The views of a scene show one set of named points, each view turned or mirrored, and shifted as a whole, with a little noise and some points left out.

Scene 1
View 1
q_919: [ 13  -1  -5  -1  -1  -1   1   7 -11  -6   0  -6 -10   5  -1  -7  -4   2
 -11  -8   1   6  -4]
q_846: [  6   0  -4  -1   9  -2   0   7 -11   0  -8  -6   3   0  13  -7  -5  -4
 -15  -5  -8  12  -6]
q_922: [  8  -4  -9  -6  15  -2 -14  11 -19  -6 -12 -16   3   0  10   4  -3   0
 -29  -2   7  13  -5]
q_242: [  9   3   2   5  -8  -2  14   0   0  -4   6   8 -12   5   1 -17  -4  -5
   7 -11 -16   3  -3]
q_700: [  6  -1  -3   0   7  -2   0   5 -10  -4  -5  -2  -2   1   7  -6  -2  -5
 -11  -6  -7   9  -4]
q_42: [ 10   1  -2   1  -2  -1   4   4  -7  -7   2   2 -12   4  -2  -8  -2  -3
  -3  -9  -5   4  -4]
q_879: [ 16   1   0   2 -19  -1   7  -1  -1 -16  15  12 -32  11 -23 -12   1  -6
  14 -16  -5  -8   1]
q_886: [ 11   4   6   5 -21  -1  16  -7   8 -15  18  25 -33  11 -20 -16   3 -15
  27 -18 -19 -10   1]
q_967: [10  0 -4  0  0 -1  3  3 -8 -7  0  0 -9  4  0 -8 -2 -3 -6 -9 -7  6 -4]
q_784: [ 11  -4 -10  -5  12  -2 -13  10 -19  -6  -9 -16  -2   2   5   3  -3   2
 -27  -3   8  10  -5]
q_103: [  9  -1  -5  -2   7  -2  -4   7 -13  -6  -5  -8  -4   2   4  -2  -3  -2
 -15  -6  -2   8  -4]
q_815: [ 12   1  -3   1  -1   0   7   7  -9  -2  -1  -6  -6   5   4 -13  -7   2
 -10  -7  -5   8  -5]
q_684: [ 11  -1  -4   0  -1  -1   1   5  -9  -7   1  -4 -11   5  -2  -7  -2   0
  -8  -9  -2   4  -4]
q_763: [  8   3   0   3  -3  -1  11   2  -4  -3   2   4  -9   4   4 -15  -4  -5
   2 -10 -13   5  -4]
q_459: [ 15  -5  -6  -5  -6  -1 -11   4 -11 -18   5  -1 -27  10 -20   4   4  -4
  -6 -11   7  -4   0]
View 2
q_967: [ -5  -4   2   1  12  -6   4   6  -5  14 -16   0   2  -5   3  -2  -4 -20
  10 -15 -12   0   3]
q_42: [ -8   2  -1   0  11  -8   3   6 -10  13 -17  -5   1  -5   0   1  -3 -13
  11 -15  -8   5   4]
q_815: [ -4  -7   1   0   9   1   4   1  -4   9 -14   4  10  -6   0  -5  -5 -18
   8 -11 -16   0  -1]
q_763: [ -8   3   6  -1  11  -3   3   8 -11  17 -14   1   6  -8  -3  -4  -3 -14
  10 -19 -10   3   2]
q_242: [-10   9   6  -2   9  -5   2   9 -16  19 -13  -2   8  -8  -8  -4  -3  -7
  10 -21  -7   7   3]
q_846: [  0 -13   4   2  16  -3   5   5   1  13 -16   5   3  -6  10  -3  -4 -29
   9 -12 -17  -5   4]
q_919: [ -8  -4  -6  -1   6  -1   5  -5  -5   1 -14  -2   8  -3  -4  -1  -5 -14
   8  -4 -14   3  -2]
q_103: [ -2 -13  -3   3  13  -5   6  -1   2   5 -17   1   2  -3   9   0  -4 -25
   9  -7 -14  -3   3]
q_700: [ -3  -9   1   2  14  -5   6   4  -2  11 -17   2   1  -5   6  -1  -4 -23
   9 -12 -13  -3   3]
q_784: [  0 -22 -10   5  13  -4   9  -8  10  -4 -18   1   1   0  15   3  -5 -33
   8   2 -18  -6   1]
q_684: [ -8  -4  -3   0   9  -4   5  -1  -6   5 -15  -3   5  -3   1  -1  -5 -17
   9  -9 -11   3   1]
q_459: [-18   1 -23   1   6 -13   7 -10 -11 -14 -19 -19  -4   5   0  11  -3  -6
   9   2  -1  12   4]
q_879: [-21  19 -10  -4   2 -10   2   0 -23   2 -15 -16   4  -3 -17   4  -3   7
  11 -12   1  17   2]
View 3
q_919: [ -1   9  -2   7   7  -6  -6   2  -8 -11  -3 -21   1   3   5 -13   8   8
  -6   7  -5  -8  12]
q_763: [ -2   4   6  17  -1  -3  -9   9  -7  -3  -6 -32   0  21   3 -15   0  10
   3  -5  -3  -8  19]
q_815: [ -4   4   0   5   8   1 -11   1  -2  -6  -1 -19  -7  10   3 -10   4  10
  -1   0  -5  -8  14]
q_103: [ -9   4  -7   5  13   1 -16   0   4 -11  -5 -12  -2  -2  10  -5  -1   2
   1  -7 -10 -12   3]
q_886: [  9  11  14  34 -14 -15   6  19 -26  -2 -10 -57  14  35  -1 -27   5  13
   2   4   2  -7  30]
q_922: [-13   3 -12   2  17   3 -18  -4   7 -15  -6  -3  -1 -11  13   0  -2  -2
  -1  -8 -13 -12  -4]
q_242: [ -1   4   8  17  -2  -2  -8   8  -9   0  -3 -34  -2  25  -1 -15   2  13
   3  -4  -1  -7  22]
q_879: [  8  14   5  25  -6 -16   6  13 -24  -8  -9 -45  14  18   3 -24   9   9
  -5  12  -1  -6  22]
q_700: [ -8   3  -2  10   7   3 -15   4   1  -8  -5 -19  -2   7   7  -6  -3   5
   3  -9  -8 -11  10]
q_784: [ -9   6 -12   3  17   0 -15  -2   4 -17  -6  -6   1 -12  12  -3   1  -1
  -3  -2 -12 -11  -3]
q_684: [ -2   8  -1   9   7  -4  -8   4  -6 -10  -4 -23   1   7   6 -12   4   7
  -2   1  -6  -9  12]
q_846: [-10   1  -3   8   9   5 -18   2   5  -7  -5 -14  -7   7   7  -5  -4   5
   5 -12  -8 -11   7]
q_459: [  2  15  -6  19   4 -16   2   8 -17 -18 -13 -29  18  -3  12 -17   7   0
  -6   8  -8 -10   6]
View 4
q_103: [ 13   7  -3  -2  -3   9  17  -1   3  15   1  17  -3  -7   8  -5   6  -1
   4   4   1   1 -15]
q_879: [ 22   1  -1  -3  20   2  -9 -15  -5   4  -5   1  28   7  -8 -12 -21   2
 -13  10  15  -6  -6]
q_922: [  6  12  -3  -1  -8  11  22   6  10  17   4  25 -12 -14  19  -5  18   2
   9   4  -8   3 -19]
q_42: [ 18   5  -3   0   2   6  11  -9  -5  11  -5   6   4   1  -2  -9  -5  -3
  -3   5  11  -3 -12]
q_784: [  6  13  -3  -3  -2  11  17   5  11  16   6  26  -5 -13  19  -4  14   4
   7   5  -9   3 -18]
q_846: [ 15   5  -5   0  -9   9  25   0  -2  19   1  15 -10  -5   5  -2   7  -6
   6   2   4   1 -15]
q_700: [ 15   6  -3   0  -4   8  20  -4  -2  15  -1  12  -4  -3   4  -4   3  -4
   3   3   5   0 -14]
q_886: [ 28  -3  -1   1  16   1  -5 -23 -14   2 -12 -12  26  14 -19 -15 -30  -4
 -17   8  26  -9  -5]
q_242: [ 22  -2  -4  -3   5   4  10 -11  -8  13  -4   4   9   4  -6  -5 -10  -6
  -4   4  14  -3  -9]
q_967: [ 17   2  -4  -2   1   7  13  -5  -2  14  -2  11   3  -2   1  -5  -3  -3
   0   3   7  -1 -12]
q_815: [17  2 -5 -7  1  6 16 -2 -3 20  2 14  3 -2  2  1 -1 -5  5  4  4  0 -9]
q_684: [ 16   4  -3  -4   4   6  10  -4   1  15   1  13   6  -4   4  -4  -1  -1
   0   5   4  -1 -12]
q_919: [ 15   3  -3  -8   8   5   6  -2   2  16   3  17  11  -4   6  -2  -2   1
   2   6   1  -1 -10]
q_459: [ 10  11   1   1  14   8  -6  -7  10   1  -2  13  18  -6   9 -17  -5  10
 -10  10   2  -3 -15]
View 5
q_42: [ 11   4   2  12  10   0   4  13   4  -1  -7   5   5  -5   0   8 -12  -3
  12   1  -7  -7  -6]
q_684: [  2   2   1  14   6   1   2   7   1   9  -3   3   5  -5   0   4 -11   4
   3  -1 -11  -9  -4]
q_967: [  7   1  -1  13   8   0   1  12   3   3  -4   6   8  -3   0   5 -10   2
   9  -1  -9  -8  -5]
q_922: [ -9   0   0  16  -3  -1  -3  -1  -5  18   0   4   4 -10   3  -4  -9  15
 -12  -4 -17 -11   0]
q_242: [16  4 -1 13 12  0  2 21  6 -9 -5 12 10  2 -2 10 -9 -5 21  0 -5 -5 -7]
q_459: [  2   0   4  10  19  13  12   8  14  20 -15 -14  -1  -3  -3  15 -20  -6
   4   1 -10 -14 -11]
q_763: [13  4  0 15  9 -1  1 17  3 -5 -2 12  9 -1 -1  6 -9  0 16 -2 -6 -5 -5]
q_700: [  4   4   1  15   3  -2  -1   6  -3   4  -1   9   5  -8   3   0  -7   6
   3  -1 -11  -7  -2]
q_815: [  4  -1  -3  15   4   0  -1  14   2   4   0  11  11   2   0   4 -10   8
   7  -5 -11  -5  -3]
q_919: [  1  -3  -2  13   9   4   3  13  10  13  -5   2   9   3  -3   8 -15   4
   4  -6 -11  -9  -7]
q_886: [ 29   6   5   9  31   9  13  30  19 -13 -17   2   5   5  -6  25 -17 -26
  38   6   5  -7 -16]
q_879: [ 15   0   4  10  27  12  13  24  20   4 -17  -6   5   7  -7  23 -20 -16
  25   1  -2  -9 -15]

In a view up to two points have been moved. Name them for each view, in the order of its rows, or write -.
view 1 => q_919, q_42
view 2 => q_967, q_459
view 3 => q_763, q_103
view 4 => q_242
view 5 => q_684, q_922
